A landscape with many valleys, sampled at points; each row gives a point and its height.
A ball rolls from a point to whichever of its 2 nearest points has the largest drop for the distance, and stops where none of them is lower. Distance is the straight distance between rows; heights are no part of it.
q_430 (h 184): [161 145 104  99 107  99 128  97 139  99 145  88 114 120 164 145 100 116
 116 119 106 109 138 125 162 205  85  99 100 144]
q_309 (h 441): [171 133 168 110 153 135 176 188 146 122 127 100 112  92  41  59 119 132
 146 124 107 125 154 160 127 130 153 150 138 152]
q_152 (h 275): [ 65 106 160 131 143 102 128 113 137 145 153 146 170 180 144 144 159  90
 170 146 157 194 113  42 120 125 173 108 160 150]
q_752 (h 649): [ 84 110 125 116 122  63 135 103 139 111 167 157 169 168 155 148 130  78
 157 136 122 151 129  89 138 147 173 125 129 149]
q_594 (h 97): [165 111 179 135 133 133 110  97 126 181 187  70 133 175 100 116 176 142
 108 131 134 118 192 114 176  59  98  98 118 121]
q_391 (h 431): [160 114 155 150 136 161 136 153 120 176 133 111 124 149  85  92 158 134
 126 130 134 109 158 139 141  57 118 126 144 131]
q_476 (h 311): [147 127  90 145 160 180 114 164 104 170 110 113  79 100 116  98 126 182
 107 106 131 118  95 163  64  97 111 130 148  96]
q_411 (h 433): [ 92  99 125 157 106 120 158 145 130  74 102 192 144 126 116 117 114 118
 146 123 104 101 135 170 101  87 174 178 120 119]
q_236 (h 434): [157 124 160 117 156 155 155 182 152 121 105 110 112  98  24  67 133 144
 149 147 112 137 132 157  98 145 147 157 134 130]
q_900 (h 176): [153 148  76 132 142 145 107 131 114 118  94 120  77  88 178 129  96 178
  99 107 138 113  72 149 111 156  88 148 129  76]
q_769 (h 121): [ 98 139  85 132 112 103 155 143 144  85 129 187 130  91 184 128  65  99
 150  82 119 101 105 151 100 149 149 140 145 143]
q_393 (h 489): [134 128 104 136  99  98 115 101 109 105 132 134 104 134 168 154 114 140
  98 110 124 109 139 139 147 135 101 135 100  95]
q_93 (h 444): [151 155  96 110 147 145 144 176 144 120 113 124  89  46 135 106  90 125
 139  99 129 130  81 170 105 181 123 133 153 123]
q_767 (h 309): [ 80 114 161 114 143 104 129 106 154 164 151 133 179 163 122 126 144  74
 178 136 139 187 117  62 140 164 155  79 164 168]
q_66 (h 367): [119 140 121 128 137 143 113 150 143 160 110 139 118  95 175 137 102 118
 150  84 149 166  56 102  81 166 113 107 178 121]
q_694 (h 416): [164 136 119 130 155 165 136 158 126 127 119  96  85  81  82  97 132 178
 121 124 122 120 123 187 103 130 112 130 147 115]
q_345 (h 406): [163 114 124 126 115 103 153 156 125 103 134 118 121 152  87  98 127 127
 114 146 100  86 186 155 150 102 136 165 105 139]
q_390 (h 175): [101 109  77 165 123 179 122 177  86 175  93 164  94 160 150 100 150 149
 105 121 142  85 136 141  87  44 104 140 144 114]
q_623 (h 283): [127 136  97  96 121  85 131 114 163  99 128 139 138 100 180 144  82  81
 147 111 115 125 114 142 138 208 126 109 124 168]
q_936 (h 209): [137 129 131 138 132 123 135 124 115 160 181 119 137 179 154 122 137 104
 147  85 134 117 137 106 164  83 124 100 159 142]
q_361 (h 400): [105 143 128 136 133 158  98 129 146 131  94 136 127  73 108 152 129 152
 116 147 158 160  48 122  82 164 138 183 149 130]
q_438 (h 148): [172 152 123  90 108 119 121  80 138 109 135  75 114 109 142 143 128 148
 106 140 118 119 142 126 170 210  78  87  81 130]
q_251 (h 442): [ 75 102 116 148 101 101 114 103  97 114 146 163 145 152 198 176 129 118
 126 116 136 137 130  92 115  99 159 136 124 102]
q_573 (h 357): [114 151 156 118 159 146 139 162 168 117  93 125 133 103  53 100 121 106
 157 152 136 181 101 125  78 185 125 146 155 142]
q_37 (h 374): [ 93 102 124 142 109 135 133 110 114  40  99 174 133 104 101 141 139 159
 123 149 102 109 145 177 121 113 140 165  81 109]
q_255 (h 440): [180 139 203 121 165 122 146 127 156 185 167  64 160 116  84  98 147  95
 146 122 122 142 166 137 153  84 128  87 143 153]
q_503 (h 465): [132 121 103 113  99  87 144 103 119 113 194 130 126 194 152 146 116  99
 140 133 110  93 171 120 184 112 130 131  96 156]
q_849 (h 332): [112 133  96 110 128  85 148 141 150 119 144 145 138 110 189 130  77  71
 164  87 128 136 112 125 124 181 153 119 141 167]
q_781 (h 425): [163 133 145 116 158 165 152 171 138 141 109  94  99  79  45  78 140 160
 134 127 117 139 107 178  91 135 131 144 144 120]
q_364 (h 412): [164 154 111 143 153 177 116 182 104 193 117 132 109 158 129  87 124 129
 156  73 111  89 138 191 108  36 113 105 165 134]
q_245 (h 113): [172 150 124 112 123 138 105  85 124 115 115  66 103  98 135 134 138 169
  86 142 139 118 132 130 158 194  69  99  98 108]
q_504 (h 386): [109 144 171  86 147 125 107  94 177 134  93 106 171 139  87 169 148 111
 128 188 147 178 118  92 127 209 137 105 138 173]
q_359 (h 235): [166 139 137 119 122 121 115  75 135 157 184  73 124 127 161 123 125 113
 119 106 137 139 148 110 161 155  83  54 115 126]
q_755 (h 300): [107 157 126 134 145 134 174 198 146 140 124 154 120  90 123  95  87  82
 176  83 126 144  96 139  99 126 165 132 172 167]
q_567 (h 219): [134 131  88 147 130 152 111 142  96 152 104 137  84 108 181 129  97 171
 103  96 145 118  92 124  93 124  96 133 142  77]
q_451 (h 333): [ 97 112 148 144 124 135 142 154 121 158 147 157 147 169 151 127 129 113
 154  99 147 134 130  98 116  83 163 132 171 125]
q_289 (h 415): [165 120 106 117 112 137 136 142 109 125 144 113 100 164 100 102 120 137
 109 125  98  81 200 162 172  96 104 149  97 139]
q_2 (h 318): [211 155 172 102 160 132 154 147 142 172 155  77 126 112  83  78 123  92
 157  96  92 112 160 190 169  76 120 101 146 164]
q_582 (h 289): [154 132 143 130 131 145 109  85 110 142 148  83 116 135 135 142 146 162
  91 118 143 139 148  97 147 128  77  83 111  89]
q_230 (h 384): [175 147  91 119 126 152 146 191 107 138 102 146  93 134 105  77 122 120
 135  88  94  67 175 204 134  73 117 150 137 145]
q_793 (h 328): [105 134 174 107 145 102 137 125 172 106  96 126 173 151  57 121 142  70
 160 173 132 181 124  93 111 173 164 130 150 165]
q_90 (h 368): [119 116 149 115 123  99 133 110 140 130 166 107 144 144 132 137 138 120
 131 135 130 137 142  95 148 155 122  99 126 142]
q_22 (h 396): [163 108 133 136 145 174 123 156 124 139 112  95  99 103  38  87 171 191
 108 162 134 125 141 163 104 109 107 142 124  93]
q_233 (h 510): [ 84 145 156 108 118 128 107  79 145  95  99 149 184 112 101 181 167 143
  80 196 147 171  97  97 117 164 160 159 104 153]
q_524 (h 399): [173 164 102 125 139 160 132 182 106 160 110 139  83 152 129  71 123 118
 145  86 104  72 164 203 121  48 105 120 154 144]
q_91 (h 307): [ 83 130 125 137 118 126 112 134 133 136 106 170 136 128 201 177 116 110
 141 117 153 169  43  79  84 135 146 141 161 105]
q_131 (h 181): [134 138 104 151 140 148 109 128 114 173 129 130 101 106 222 131  97 145
 124  71 147 149  77  91 104 123  94  85 160  83]
q_834 (h 337): [122 119 136 119  95  85 119  75 109 130 185 100 132 202 145 152 147 120
 133 150 125 126 168  83 189 140 109  95  86 126]
q_52 (h 696): [163 140 102  77  98  88 158 108 166  85 155  88 122 136 123 126  96 101
 135 143  88 109 160 166 177 207 115 106  79 180]
q_277 (h 466): [102 143 134 113 123 114 133 113 170  50  98 151 152  85  88 152 127 127
 121 160 113 123 110 167 130 169 146 156 109 154]
q_292 (h 261): [134 150 115 122 140 132 169 204 131 129 130 147 120 112 127  96  81  99
 166  72 108  98 131 171 118 112 164 140 169 162]
q_112 (h 388): [153  91 174 147 141 176 131 149 126 141 104  89 125 119  38 102 182 191
 108 184 130 136 138 136 111 105 121 162 107  88]
q_356 (h 358): [ 98 121 127 151 122 138 142 175 121 137 128 168 127 133 158 131 110 123
 143 102 132 128 106 119  84  94 157 147 157 124]
q_654 (h 445): [110 125  84 144 105  91 113  80  97 125 152 156 110 163 216 154  89 108
 117 101 128 110 144 106 172 120 106 117 104 111]
q_628 (h 420): [ 71  87 120 175  95 145 140 128 112  57  78 203 144 121  98 117 128 139
 141 144 103 109 133 174 105  71 183 176  97 103]
q_935 (h 241): [114 100 157 141 120 112 132 102 113 153 175 119 153 197 124 136 171 127
 142 152 135 139 161  68 176 103 145 117 128 126]
q_79 (h 349): [ 90 135 118 124 130 136 103 135 149 169 107 157 126 110 191 146 100 112
 157  99 161 176  42  67  76 153 128 119 178 124]
q_616 (h 379): [122  88 118 161 102 154 129 145  83 129  96 142 112 145 103 101 168 148
 105 185 124  88 199 146 131  52 131 174  78 109]
q_188 (h 242): [ 55 108 162 113 134 101 112  94 134 137 153 152 172 181 142 179 173  93
 140 175 146 191 103  49 128 130 169 119 138 126]
q_317 (h 446): [168 133 210 112 161 117 161 129 152 157 155  75 154 118  53  69 128  87
 151 147 117 152 167 129 164 126 137  98 133 174]
q_243 (h 404): [160 117 102 144 145 165 127 162 104 133 107 114  86 101  78  94 145 193
  96 142 128 112 141 182 101 119  98 150 123  99]
q_850 (h 227): [114 131 121 157 150 179 114 177 104 204 122 134 120 149 154 110 107 147
 140  70 146 116 101 125  86  37 111  99 182 112]
q_712 (h 306): [146 118 127 125 111 134  89  65  90 134 134  92  91 155 158 157 150 163
  73 139 144 129 164 101 175 132  60 105  85  87]
q_413 (h 347): [110 148 145 115 151 128 147 168 172 117 106 125 133  92  66 100 108  87
 173 125 137 178 107 130  99 171 146 124 165 166]
q_416 (h 345): [203 137 127 119 151 161 151 172 115 155 110  97 103  97  47  59 132 172
 130 106 105  88 170 206 113  90 129 129 135 133]
q_114 (h 430): [194 156 105 109 138 158 123 146  96 153 132  95  80 116  92  77 132 153
 106  76  95  81 168 192 135  97  95 112 120 134]
q_110 (h 451): [164 150 135  92 149 127 176 188 151 106 121 101 108  69  65  70  98 112
 158 107 102 126 146 190 137 169 144 142 132 167]
q_806 (h 672): [106 116 180 117 121  55 168 119 159  75 134 151 169 150  69 115 136  80
 150 180  95 128 153 130 149 162 175 131  95 171]
q_372 (h 529): [ 95 150 128 112 110 135  95  73 135 112  90 132 173  87 153 184 142 166
  72 172 175 149  71  93 124 173 140 166  98 131]
q_209 (h 359): [140  90 116 149 130 165 147 186 113 134  85 136 118 115  66  79 155 170
 123 162 120  99 147 158  89  80 144 180 124 104]
q_470 (h 450): [183 144 179 105 147 121 173 142 150 133 156  76 132 128  62  67 115  75
 168 135 101 119 169 152 186 135 141  97 131 202]
q_695 (h 222): [127 142  75 137 115  95 139 130 136  96 119 172 113  97 206 133  61  97
 132  79 117 105 111 136 118 156 137 125 122 111]
q_107 (h 346): [117 142 175 109 136 109 155 158 181  90  77 133 162 120  31 100 130  78
 155 191 125 167 123 120 111 186 165 152 138 160]
q_618 (h 120): [109 102 138 159 123 159 109 144  91 182 137 131 139 192 154 130 156 142
 128 119 153 114 163  99 139  37 126 110 145 112]
q_751 (h 395): [119 113 132 128 128 126 151 151 137 104 132 131 130 116 122 116 127 130
 143 126 116 122 131 134 110 115 147 149 124 131]
q_326 (h 356): [ 80 132 142  84 134 106 102  89 163 123 103 152 176 149 136 186 138  94
 113 173 148 181 110  76 123 190 160 113 146 158]
q_930 (h 380): [124 124 139 124 123 122 143 143 139 129 149 131 134 128 131 121 129 111
 146 117 129 132 135 108 129 150 133 123 136 137]
q_118 (h 689): [136 135 125  85 100  77 146  99 175  78 144 112 148 131 113 151 121 101
 145 154  94 130 151 153 158 204 134 100  90 167]
q_249 (h 375): [ 93 147 143  86 137 114  94  79 170 119  92 125 184 130 100 190 130 119
 100 176 155 180 107  84 134 206 150 118 135 170]
q_399 (h 246): [143 126  57 148 121 136 138 155  90 124 110 139  72 102 127 106 109 160
  98 104 117  82 147 190 108 104  98 155 108 108]
q_700 (h 702): [179 149 125  79 110 108 153 104 144 116 163  58 110 131 103 105 107 115
 134 131 101 124 167 150 187 194 105  79  94 170]
q_829 (h 373): [112 134  91 135 113  99 144 144 130 121 167 165 129 141 191 122  93  77
 162  72 131 116 120 114 146 136 157 126 155 144]
q_508 (h 144): [113 108 124 148 121 152  99 135 104 151 126 138 116 132 169 147 137 162
 112 112 145 139  93  86 102  98 117 121 143  82]
q_740 (h 402): [ 98 121  98 145 102  91 137 128 106 112 155 162 132 152 193 144  93  92
 141  99 114  95 135 126 136 111 149 130 132 137]
q_880 (h 274): [141 121 159 139 127 135 112  87 117 165 170 100 139 162 153 148 142 136
 112 125 155 140 145  73 151 113 101  82 127 108]
q_733 (h 371): [128  80 118 158 110 154 135 164  92 132  90 135 125 144  84  82 170 166
 101 178 127 106 178 152 108  79 136 159 101 111]
q_100 (h 482): [ 91 140 149 114 111 115 129  82 144  51  99 169 169  98  99 169 144 139
 106 172 120 143  93 150 128 154 166 165 101 148]
q_371 (h 228): [116 112 151 139 130 114 127 105 118 163 191 116 154 191 144 135 148 112
 164 120 140 129 146  75 181  96 147 107 153 143]
q_731 (h 428): [143 158 111 113 148 153 123 151 153 126 102  99 106  57 105 127 123 139
 131 120 136 143  75 149  88 181 119 137 150 131]
q_404 (h 351): [120 111 142 114 108  92 117  72 132 126 178 111 150 175 179 160 143 120
 121 142 128 141 146  83 175 164 120  86 109 141]
q_775 (h 460): [ 96 121 125 139 107 115 104  87 105 112 125 154 146 152 209 197 133 127
 111 123 144 147 117  77 128 125 142 124 114  92]
q_990 (h 381): [120 144 119 133 135 158 106 144 129 134 106 136 116  92 155 155 127 161
 124 121 148 140  54 117  92 153 117 156 141  99]
q_376 (h 320): [116 109  71 158 101 121 133 107  89  68 100 181  98 108 139 129 105 149
 105 115 103  69 156 198 122 111 124 162  94 107]
q_980 (h 82): [156  97 171 153 144 157 113 109 113 195 169  85 142 171 116 131 172 143
 119 131 151 125 172  85 152  34 108  90 138 112]
q_262 (h 435): [123 123 136 124 131 135 130 133 134  83 106 114 132  96  80 141 153 174
 117 184 123 121 127 155 110 142 135 177 102 109]
q_560 (h 66): [166 170 111 113 133 145  98  93 124 111  99  88 106  86 157 156 137 186
  85 147 162 132 103 120 151 191  77 133 101  97]
q_405 (h 304): [129 154 102 139 149 151 142 189 115 180 129 146 104 110 169 109  88 107
 162  49 130 121  93 136 101 101 146 107 177 148]
q_486 (h 448): [126 133 128 128 130 126 134 137 144  59 114 136 131  89  91 139 130 155
 117 149 113 110 119 178 121 161 125 169 109 116]
q_49 (h 187): [107 107 126 162 127 169 115 153 105 187 124 139 120 149 142 134 123 155
 127  97 155 133  96  92  85  63 128 113 165  94]
q_713 (h 496): [ 75 142 156 109 103  99 124  74 151  65  89 182 187 123  98 175 159 123
 104 188 123 158  98 126 140 158 179 142  95 160]
q_841 (h 587): [145 153  76 103 115  88 107  82 143  92 100 139 132 101 236 165  86 126
 116 113 130 134 109 119 156 197  96 115 100 127]
q_933 (h 398): [115 132 177  96 145 131 116 101 166 137 142  88 150 128  99 139 151 116
 137 153 134 177 130 103 131 194 118  86 143 161]
q_184 (h 211): [113 122  62 159 127 155 128 180  88 143  94 168  88 125 139 101 124 152
 103 110 128  85 140 172  92  73 106 156 127 108]
q_570 (h 530): [120 122  97 157 128 146  95 106 111  73  83 137 110  85 116 160 139 192
  82 174 137 110 110 183 115 137 118 193  82  93]
q_136 (h 636): [ 75 111 109 105 122  61 119  86 140 114 158 161 165 152 210 159 119  67
 155 123 131 143 118  88 155 169 154 102 140 150]
q_323 (h 63): [137 117 166 141 133 176  95 101 124 147 126  93 138 115 109 160 176 192
 104 155 162 157 109  88 103 137  88 115 127  87]
q_35 (h 129): [128 131 114 137 121 124 114 113 119 156 135 131 115 123 219 136 105 126
 128  85 150 154 105  73 123 149 109  82 152 100]
q_468 (h 281): [ 85 110 160 106 129  59 128  95 155 105 154 146 171 177 108 159 157  80
 150 191 112 164 140  86 156 164 158 108 113 164]
q_577 (h 393): [102  84 140 152  94 127 130 128 119  64  94 172 144 126  87 126 147 143
 129 172 102 109 166 168 114  98 166 171  82 106]
q_194 (h 316): [145 126 117 120  98 107  95  64  95 120 150 104  91 162 187 159 128 153
  83 137 127 110 154  92 179 153  66 116  85 101]
q_590 (h 432): [121 113  88 155 105 117 111  98  82 133 124 165  94 162 221 150  96 126
  94  85 127  99 148 101 150 103  88 125 115  92]
q_56 (h 110): [165 120 148 124 131 120 119  81 130 174 207  71 135 190 102 124 153 115
 139 131 128 110 178 115 194  81 100  94 112 140]
q_421 (h 290): [118 115  84 161 130 166 115 175 105 150  97 142  78 105 119 115 126 188
 105 114 143 118  84 170  65  99 111 155 152  81]
q_378 (h 456): [119 118 103 139 100  93 114  88  91 139 176 126 115 193 175 149 122 113
 126 110 128 101 162  90 183 107 118 130 107 129]
q_467 (h 568): [115 146 105  98 104  98  97  67 138  85  95 155 160 111 210 181 113 135
 100 136 139 132  89 113 148 172 115 129 104 125]
q_821 (h 330): [156 122 114 148 150 187 124 184 112 175 108 114  97 109  77  71 142 177
 115 115 129 107 124 175  81  68 110 128 145 124]
q_977 (h 335): [ 91 126 149 100 150 100 106 101 160 138 134 129 173 154 127 167 153  86
 149 154 132 181 121  72 138 190 151  95 152 164]
q_36 (h 334): [200 152 147 116 154 157 147 171 129 152 131  93 101 118  69  68 131 127
 143 105  97  94 172 189 150  84 125 122 141 149]
q_491 (h 257): [ 89 110 174 116 134  91 145 108 121 125 166 132 160 191 118 137 173 107
 143 177 126 165 144  67 155 136 162 114 125 144]
q_693 (h 424): [119 127 150 124 123 141 128 123 121  97 110 121 144 103  82 161 155 160
 104 169 134 150  97 121 105 143 129 167 112 112]
q_959 (h 265): [177 172 121 131 156 139 123 145 103 191 162 107 119 128 166 114 105  74
 151  47 102  99 124 167 145  65 110  80 172 141]
q_847 (h 620): [101 134  93 120 122  75 110  85 143 121 146 164 146 144 237 160  99  78
 152 101 136 143  98  89 147 180 139 106 144 136]
q_291 (h 350): [118 109 109 148 100 117 132  99 112  51 114 155 122 122 128 143 122 146
  99 147  96  89 165 174 143 121 120 156  80  98]
q_599 (h 247): [ 69 120 134 128 118 113 118 112 133 105 121 186 156 141 185 180 133  91
 147 130 142 165  69  84  97 128 166 136 145 128]
q_811 (h 458): [157 135 160 101 140 111 170 162 160 113 142 105 132 118  64  67  99  72
 170 134 106 130 153 150 164 158 154 126 137 191]
q_374 (h 60): [140 111 206 127 159 160 119 106 152 161 142  75 149 113  65 131 180 152
 121 160 142 179 121  87 107 109 108 104 127 104]
q_941 (h 301): [111 131  78 149 119 116 123 113 120 105 102 177 112 100 209 156  79 127
 121  82 127 101  89 134 101 122 130 144 131  89]
q_757 (h 417): [148 152 132  99 147 148 133 136 160 118 108  84 122  65  87 120 130 131
 135 137 131 146 109 138 123 209 105 119 143 146]
q_814 (h 340): [113 144 121 138 149 154 132 160 132 166 122 127 117  95 151 119  94 112
 157  58 149 155  72 110  88 128 129  88 179 142]
q_782 (h 308): [ 87 120 164 137 139 124 134 131 117 170 165 141 155 170 153 133 139 108
 162 114 158 164 112  62 116  99 155 106 166 129]
q_928 (h 516): [117 141 105 133 111 128 104  90 112  67 112 131 128  93 129 175 132 175
  90 157 135 103 104 164 138 165 116 169  87 102]
q_819 (h 264): [110 146 109 160 151 161 124 175 111 193 132 151 125 135 175 110  99 123
 152  50 148 121  79 121  93  63 133  94 188 129]
q_772 (h 476): [119 127 116 130 112 111 105 107 103 103 131 135 119 140 201 169 121 145
  99 120 134 137 115  97 141 140 102 131 112  80]
q_869 (h 413): [100 139 146 121 124 151 111 133 150 118 108 132 140 105  98 161 156 139
 119 162 157 157  77 104  93 152 132 177 142 130]
q_589 (h 682): [120 129 147 107  95  66 147  87 156  73 153 129 159 161 111 153 143 103
 148 179  93 129 155 129 177 170 146 108  71 153]
q_763 (h 604): [127 137  94 112 116  89 110  99 140 121 125 137 139 135 240 160  86 105
 128 108 134 146 111  88 153 176 114  94 129 124]
q_522 (h 343): [146 102 112 144 142 183 141 200 120 156  89 130  94 107  58  70 144 180
 123 147 126 119 107 179  64  94 131 161 144 112]
q_859 (h 205): [113 147  85 131 121 109 167 180 133 105 129 174 120  98 151 111  69  93
 155  81 109 108 110 163 102 133 162 149 148 146]
q_629 (h 331): [105 152 120 126 138 134 153 186 169 127 100 146 120  84  81  88  92  79
 182 107 129 173  82 133  70 154 150 146 176 160]
q_335 (h 98): [134 121 135 139 135 169 100 114 112 153 116 112 113 117 123 149 156 186
 103 131 151 143 105 103 103 122 101 124 137  78]
q_500 (h 363): [171 136  88 117 147 159 155 181 113 136  98 122  85  99  84  70 124 157
 131 106 109  81 158 205 104  95 131 147 133 135]
q_369 (h 408): [137 148 166  92 147 140 131 116 165 108 109  87 144  98  80 131 144 125
 140 158 137 158 128 131 143 207 120 116 133 159]
q_216 (h 232): [134 141  90 105  99  80 137  99 147  86 144 128 130 121 184 154  93  94
 123 116 108 105 130 144 153 198 112 108  99 143]
q_556 (h 552): [119 155 108 116 114 110  87  72 124 103  88 150 151  93 213 189 118 162
  75 144 163 143  79  87 146 163 117 143  88  97]
q_954 (h 27): [125 101 188 139 144 179  92 101 128 154 133  87 149 127  71 158 189 182
 111 173 161 174 113  75 112 121 106 125 117  95]
q_12 (h 461): [159 153  99 101 148 133 168 172 142 110 129 108  95  67 111  90  89 124
 144  90  99 116 128 179 115 170 131 133 133 145]
q_604 (h 72): [156 136 104 133 113 116 108  97 108 148 158 114 113 145 204 145 105 125
 121  95 140 140 127  88 159 142  95  82 126 105]
q_668 (h 83): [141 129 210 129 165 141 125 114 161 186 147  73 157 115  67 114 164 113
 130 150 144 183 125  87 107 116 110  88 143 128]
q_958 (h 99): [136  92 160 159 131 164 122 136 119 188 152 118 144 179 120 121 152 141
 120 135 150 136 161  90 133  41 128 113 150 108]
q_387 (h 348): [106 134  96 143 120 135 109 126 122 108  91 165 119  87 185 163  96 148
 107 109 146 121  68 130  96 141 124 161 135  87]
q_721 (h 216): [146 142 108 156 147 149 118 134 108 178 137 128 106 122 183 114 101 138
 124  67 149 122 104 108 103 103 102  87 157 108]
q_953 (h 178): [ 44 115 137 122 124  99 111  92 147 111 131 184 170 160 180 183 158  82
 133 150 136 176  89  76 118 131 178 125 136 126]
q_290 (h 145): [102 114 105 160 124 170 120 164  83 177 128 151 119 182 160 120 138 139
 124 115 138 105 153 117 110  39 116 126 155 115]
q_321 (h 542): [105 111 102 163 122 163 101 106 103  70  80 151 128  91  92 148 152 186
 102 186 126 107 133 207 109 112 127 197  68  88]
q_484 (h 206): [164 133 120 138 117 142 114 106  97 171 175  97  90 158 149 131 131 127
 101  94 131  98 182 122 161  90  82  92 128 121]
q_238 (h 376): [142 114 205 128 156 168 135 151 153 137 108  96 142 121  32 109 161 151
 131 178 137 173 117 105  98 139 127 147 134 124]
q_418 (h 256): [107 114  80 173 126 161 108 156  96 151  91 154  87 109 166 130 112 170
 110 113 145 110  68 135  67 101 112 149 145  70]
q_353 (h 303): [178 152 152 117 139 126 152 160 144 155 151  99 121 124 107  86 111  84
 170  89 112 120 155 164 157  95 144 113 145 166]
q_923 (h 539): [121 147 109 100 120 116  86  63 137 115  78 132 172  88 181 194 123 169
  68 163 172 155  75  86 143 195 130 143 106 136]
q_879 (h 361): [103 132 183 120 140 106 151 136 169  78 103 153 153 121  54 124 128 102
 142 177 123 142 125 132  98 163 170 172 119 147]
q_246 (h 423): [147 126 139 151 145 174 124 177 125 186 134 120 127 146 113  92 147 135
 143 105 130 102 141 157 115  35 127 112 164 134]
q_85 (h 387): [ 93 117  83 163 112 130 133 168 101 135 119 183 120 141 185 142  94 127
 133  93 130 110 104 126  89  80 150 147 145  98]
q_6 (h 422): [ 77 106  88 154 104  94 126 107  96 120 163 184 141 164 201 160 112  95
 151 100 126 104 131 115 146  87 160 138 131 108]
q_242 (h 383): [151 121  86 136 133 150 145 195 116 115 104 140  90 109  74  76 129 150
 120 140 109  75 168 210 102  84 136 177 111 133]
q_344 (h 366): [119 139 175 121 133 164 121 157 166 137  96 105 130  98  36 108 147 133
 142 171 137 188  82 111  83 163 128 158 159 136]
q_571 (h 285): [178 165 126 122 155 140 148 163 130 163 157 108 110 135 137 101 111  82
 174  62  93  99 135 170 159  81 126  93 166 165]
q_375 (h 519): [ 88 143 145 106 126 145  95  85 125 121 102 123 174  99 100 186 169 170
  68 191 168 172  78  86 115 166 144 166  95 137]
q_970 (h 397): [150 108 114 127 121 137 148 169 110 108 110 136 107 128  73  99 137 138
 116 149 105  81 190 171 128  80 134 169  97 124]
q_994 (h 473): [143 125 120 111 118  82 157 126 146 104 175 112 133 169 128 114 107  96
 152 124 105 101 171 134 179 120 148 130 105 164]
q_133 (h 436): [172 129 196 138 151 143 140 147 148 177 165  92 142 149  79  81 153 117
 138 122 127 130 169 136 160  68 132 109 146 142]
q_368 (h 467): [154 130 135 111 124 105 173 155 136 105 154 109 131 147  95  94 107  89
 161 116  97 109 170 150 165 134 156 136 126 169]
q_518 (h 217): [169 138 130 131 132 126 111  87 114 184 188  66 107 142 154 116 130 115
 109  90 132 119 172 126 170 102  82  72 123 130]
q_987 (h 119): [160 158  95 131 141 133  95 111 118 105 100 111  96  79 153 147 122 192
  78 140 142 119  85 149 127 175  84 150 112  97]
q_482 (h 503): [131 138 114 117 115 109 109  94 126  83 117 115 120 110 158 165 127 154
  90 141 125 114 118 134 147 183 101 141  90 104]
q_420 (h 658): [ 84 115 122 122 123  56 156 115 143 104 164 167 170 168 141 128 130  67
 192 132 119 128 139  95 158 133 187 138 141 172]
q_773 (h 389): [104  80 133 159  99 126 130 124 104  94 102 162 136 150  97 111 158 146
 119 182 106  96 197 157 131  76 154 175  70  97]
q_976 (h 305): [ 81 126 180 111 139  80 132 110 168 115 122 151 185 172  76 149 170  79
 143 190 118 177 141  76 132 168 175 120 127 165]
q_282 (h 189): [145 123 120 143 119 138 124 134 108 164 156 117 115 164 152 125 126 128
 122  98 141 104 162 117 151  86 110 104 144 127]
q_675 (h 284): [128 116  73 149 111 127 136 149 116  92  97 163  99  97 118 115 113 152
 116 120 110  77 148 199 101 114 124 171 112 102]
q_352 (h 421): [178 133 100 124 126 158 128 138  99 153 127 111  79 141 109  87 138 147
 101 103 117  78 190 176 149  94  87 130 112 139]
q_865 (h 329): [149 120 123 121  97 104 118  54 108 126 183 105 107 191 158 151 130 126
  97 143 111 116 171  97 186 143  87 107  77 115]
q_867 (h 254): [154 127 148 122 120 105 105  61 120 155 182  79 134 154 176 148 139 127
 117 114 141 147 142  75 169 155  79  47 128 108]
q_968 (h 676): [ 97 111 183 114 111  70 153  98 143  70 140 153 172 161  82 146 155 105
 138 202  93 133 150 131 155 154 167 134  84 145]
q_744 (h 244): [158 154 109 136 150 141 128 137 110 179 157 105 112 119 173 112  92 115
 130  51 132 105 127 134 136  78 104  80 160 133]
q_542 (h 666): [103 113 156 116 124  58 163 125 161  95 153 163 167 166 104 121 123  70
 161 153 110 135 148 114 154 143 185 148 121 177]
q_650 (h 411): [123 109 132 143 115 115 157 168 131 101 114 167 133 121  98 119 117 115
 153 135 122 113 148 153 109 103 163 170 128 133]
q_620 (h 414): [ 99 103  82 163 108 121 114 128  83 132 120 179 120 146 213 158  93 125
 112  96 130 109 132 115 123  93 129 141 124  86]
q_38 (h 382): [149 105 201 134 146 182 129 136 131 131 112  91 131 114  19 114 181 173
 115 196 135 152 110 114 105 137 122 167 120  96]

Call two points neighbours if one is among the 2 nearest of the other. Go from one point of each pair to the other, from neighbour to neighbour, staying as low as possible. Name the highest point that can't be avoided.
q_282, q_980 -> q_518
q_282, q_560 -> q_577
q_954, q_953 -> q_66

For each start below, name the point where the ball stops.
q_118 -> q_769
q_570 -> q_560
q_66 -> q_954
q_110 -> q_769
q_879 -> q_282
q_751 -> q_282
q_841 -> q_769
q_277 -> q_769
q_470 -> q_604
q_773 -> q_560
q_93 -> q_953
q_994 -> q_953
q_740 -> q_560
q_577 -> q_980
q_107 -> q_282
q_321 -> q_980
q_500 -> q_604

Two balls start at each pair of points below. Name the first point that both come to, or write -.
q_650, q_242 -> -
q_811, q_345 -> q_500
q_352, q_230 -> q_500
